Points, in no order, along strands that fork, close into loops and pass close to each other.
(in the rows, 128 means zero)
Two points are linked if the straight distance between their rows is under 110.
K_219: [ 94 176 105 129  99 109 143  93 166 151 202 134 136 146 115 126 128 128
 113 126 188]
K_875: [120 123 108 134 100  73 136  85 157 167 181 142 115  94 109 111  79  76
 117 166 126]
K_622: [123  97 115 157 137 162  96 125  93  79 131 116 136  91 166 121 140 168
 186 145 119]
K_344: [109 191 133 167 144 113 132 129 121 161 214  93 119 103  86 124 105  78
  93 190  83]
K_672: [117 107 126  71 135 150 112 167 107  69  91 102 132 120 207  81 101 193
 141 121 113]
K_808: [ 81 131 126  68 155 138 156 118 145 116 159  81 113 178 108 167 125 108
 185 126 134]
K_569: [180  95 138  88 132 114 176 149 106 185  60 115  83 119 164 101 116 108
  86  96 113]
K_22: [159 141 169  73 113 199 118 137 110 124  20 133 115 134 128  99 137 141
 133 108 151]
K_110: [147 138 135 144 164 127  95 105 111 100 162  83 179 148 122 184 151 195
 151 151 159]
K_477: [ 92 115 114 157 110 157 107 130 109  98 185 128 145 108 143 120 184 149
 184 145 122]
K_619: [152 164 126 161 130  86 103 102 131 119 173 132 151 114 131 140  96 122
 121 176 178]
K_817: [142 157 166 143 110 150 104 138 119 119  88 142 157 122  97 171 183 101
 130 131  50]
K_485: [103  45 107 104 165 115 121 137 112  87 114  98 109 136 168 116 108 142
 178 145 131]
K_484: [ 92  59 120 116 153 206 124 163 144  69  97 150 125 144  89  90 121 143
 124 104 139]
K_213: [185 170 140 184 135 102 137 110 132 114 179 113 151  91 128 118 102 151
 103 143 133]
K_208: [123 166 166 146  91 171 161 104 142 145 119 147 127 142  70 163 144  77
 107 155 133]
K_308: [141 192 150 130  83 102 114 132  84 131 124 115 132 105 205 127 126 174
 140 146 102]
K_601: [146  65 109 157 134 111 154 141 130 169 126 147 157 148 156 116 197 157
  73  98 139]
K_279: [131  63 100 102 143  88 132 128 109 135 122 109 115 128 182 143 156 124
 184 137 100]
K_598: [149 173 154 138  80 101 140 111 105  95 125 108 139  78 205 100 120 140
 143 166  68]
K_908: [ 86 134 122 155 120 204 136 129 138 112 153 139 127 130  82 140 147 145
 148  93 129]
K_683: [170 110 137  93 148 168 122 133 114 133  24 144 126 143 123 121 124 163
 105  91 164]
K_143: [142  87  96 121 154 150 104 160  93  93 109 105 140  86 190  84 144 170
 152 109 104]
K_37: [129 102 124 152 125 157 143 130 139 141 141 154 114 126  90 127 137 122
 143 103 141]
K_803: [108 165 145 121 154 162 116 123 140 112 154  94 187 160  92 189 174 191
 125 129 136]
K_573: [104  80 129  57 145 139 100 153 106  88  49 136  98 168 138 104 105 119
 149 128 119]
K_864: [119  79 134  81 164 116  95 144 119  64  92 101 103 160 136 115  68 127
 174 135 121]
K_488: [119  55 121  71 159 137 111 159  99 111  73 135 131 190 133 112 148  65
 119 133 138]
K_552: [105 120 119  71 140 138 185 111 163 120 161  79 128 144 107 134 147 140
 163  88 116]
K_68: [148 102 130 119  98 123 161 116 131 166  68 173 112 111 120  82 144  66
  93 142 152]
K_125: [184 142 157 147 120  82 124 110 146 180 120 171 142 108  87 112 121 119
  99  93  74]
K_140: [155 101 131  89 138  85 122 119 119 139  97 118 118 143 144 160 125 114
 176 128 109]
K_905: [ 92 125 118 157 132 132 128 123 118 127 178 122  89 117  99 149  84  77
 168 148 142]
K_689: [ 78 164 121 114 158 155 171 101 110 149 165  78  97 179 103 183 151 111
 158 127 128]
K_384: [132 160 158  85 104 177  96 146 103 116  29 162  95 142 121 110  94 102
 134 119 131]
K_500: [131 156 149 123 152 178 144 106 135 150 147 104 157 161  67 178 176 178
 134  80 123]
K_709: [186 132 136 154 129  78 142 112 150 117 132 114 144  89 158 103  94 176
 110 117 140]
K_192: [ 99  87  82 160 133 141 101 150 133 135 123 175 110  96 130  97  95  94
  77 116 162]
K_757: [125 169 137 177 178 145 129 143 123 161 186  94 130 145  79 176 135 128
 126 106 117]
K_723: [ 89 169 142 118 156 176 152 143 154  65 173  60 136 136 108 137  94 115
 126 151 114]
K_527: [117 175 138 190 122  92 107 117 119 151 169 137 143 100 112 141 121  89
 102 182  77]
K_265: [175 147 168 158 127 122 103 132 120 160  97 164 138 123  95 141 151 100
 128 102  66]
K_933: [154 161 165 140  95  86 149 103 120 147  96 127 118 125 173 156 113 179
 127 137  95]
K_149: [146 147 141 154 161 129  95 123 134  97 130 110 155 158 102 192 102 157
 128 150 177]
K_676: [118 188 127 157 179 170 154 117 121 161 160  85 129 169  87 158 183 151
 113  82  74]
K_789: [135 127 120  76 118 100 161 129 184 102 185  91 155 127 126 119 142 124
 146 104 128]
K_942: [131 113 115  78 106 127 109 147 139 153 131 162 147 139  85 123 190  53
 146 116 124]
K_741: [144  85 106 160 141 120 152 135 156 148 157 143 132 128 119 121 155 154
 112  87 170]
K_713: [129 120 118 139 153 116  76 132 125 114 117 150 122 150 121 150  93 138
 148 130 186]
K_625: [102  79 101 111 112 151 125 134 154  86 118 150 161 128 142 120 167 194
 117 126 162]
K_582: [ 92 158 139 146  94 133 123 126 138  77 158 127 152 108 136 144 130 105
 131 183 123]
K_501: [178 117 130 117 123  86 151 149 132 118 108 103 138  82 194  79 106 179
  90 101 104]
K_751: [116  75 113  83 133 134 107 155 144  51  95 129 165 137 167  87 122 174
 106 126 134]
K_152: [167 129 144 141 122  50 127 104 149 171 172 138 153 127 119 120 137 120
 129 125  96]
K_230: [188 164 117 170 157  79  54 135  65 160 152 133 125 100 153 101 112 140
 144 123 118]
K_725: [ 86 161 122 147  81 172 113 132 141  71 176 146 174 107 141 121 165 142
 133 143 134]
K_129: [144 128 110 129 130  59 116 112 116 180 119 135  90 111 174 120  80 138
 131 139 149]
K_179: [ 86 115 154  89 151 160 127 130 118  93 119 100 114 173  91 175 122  78
 181 161 118]
K_529: [115  82 111 106 160 172 110 179  70 137  64 140  99 149 177 118 113 129
  91  97 144]
K_104: [ 77 184 128 144 126 120 177 109 121 164 181  97 116 155 124 167 168 120
 134 154  96]
K_567: [146 123 129  85 113  51 155 121 172 155 181 120 144 120 114 117 137  83
 139 125 103]
K_460: [181 138 129 176 166  65  89 121  89 204 151 144 111 114 170  86 110 167
 126 110 100]
K_123: [100 179 123 146 153 123 126 135 130 121 194  83 115 120 104 155  83  60
 123 181 133]
K_797: [ 83  82 116 146 116 190 115 154 146  53 129 153 112 117 119  99  96 157
 139 128 157]
K_651: [165 115 131  79 117  93 165 143 141 142  75 104 107  99 177 111  97 148
 120  95  88]
K_865: [106 100 104 122 130  88 114 126 139 127 149 144  95 109 123 111  57  67
 142 150 142]
K_389: [127  87 111 134  96  89 168 103 156 185 134 168  99 101 113  92 118  79
  89 144 135]
K_65: [120 126 154 123 108 159 208  74 150 146 124 120 107 158  92 156 132 136
 142 136 179]
K_44: [119 130 144 154 112 189 115 139 128 104 115 136 161 114  96 163 168 140
 138 117  81]
K_930: [102  98  97 172 122 157  94 163 142  73 155 158 126  82 137  70 104 118
 114 127 165]
K_194: [126  84  99 139 135 147 118 162 124 126  81 161 119 111 156 108 128 130
  81 100 140]
K_18: [ 95 170 140 135 114 201 193  96 134 142 128 120  97 150  77 147 135  92
 130 136 166]
K_135: [111 179 149 183  91 127 124 121 134 158 145 161 127 124  83 166 140  91
  85 171 100]
K_537: [145 100 100 171 138  71 128 122 106 199 129 152  91 109 167  91 108 149
  89 125 127]
K_958: [182 133 141 112 123 102 142 113 163 192 134 159 135 126  54 110 141  77
  99  95 117]
K_829: [139 129 104 112 151  76  86 148 104 147  97 137  95 141 157 127  65 129
 130 133 186]
K_939: [116 150 152 141  66 121 143 117 141  79 116 123 156  92 171 140 134 142
 130 161  78]
K_114: [156 137 136  86  99 142 124 139 123 138  40 172 115 111 128  89 138  68
 113 123 122]
K_550: [128  76 125 113 176 187 102 155  99 112  53 129  96 149 142 109  96 184
 118  87 162]
K_635: [117 124 163 117 127 174 136 112 116 108  70 127 106 140 105 172 114 102
 160 151 109]
K_103: [ 94 172 139 116 115 153 140 150 156  98 166  99 143 135 101 160 139 101
 122 134 103]
K_605: [129  85 114  77 137 147 135 142 136 122 101 149 120 164  93 112 148  56
 142 134 166]
K_69: [102 170 126 137 106  92 113 106 148 137 179 145 147 151 112 174 105 119
 112 174 198]
K_639: [ 80 215 102 163 127 110 154  88 133 156 198 102 119 157 132 140 140 140
 111 128 147]
K_474: [162 117 130 136 146 151 156 124 142 184 143 138 108 142  55 116 151  95
 130  84 150]
K_730: [160 127 145 115 124  58 134  94 118 131 106  91 134 143 178 166 119 164
 168 135 110]
K_990: [148 150 111 135  87  94  94 144 119 161  99 168 143 103 182 105 151 173
 100 103 120]
K_377: [141  98 103 145 101 104 127 141 116 150 100 162 154 123 190 105 186 186
  69  99 118]
K_404: [124 135 111 157  86 136 114 126 156  89 149 154 169 106 136 112 153 177
 120 128 173]

A fork is a point with three links, a tip a point with one. Leave the first point through the second and follow the links. Name the first fork or tip that comes.
K_933, K_730: K_942
K_569, K_651: K_808
K_389, K_875: K_65
K_344, K_123: K_484
K_230, K_460: K_757
K_757, K_676: K_230

How many points has the smallest loop of links through each point below? Write 0 if it is on no loop.
K_474: 8
K_404: 8
K_552: 0
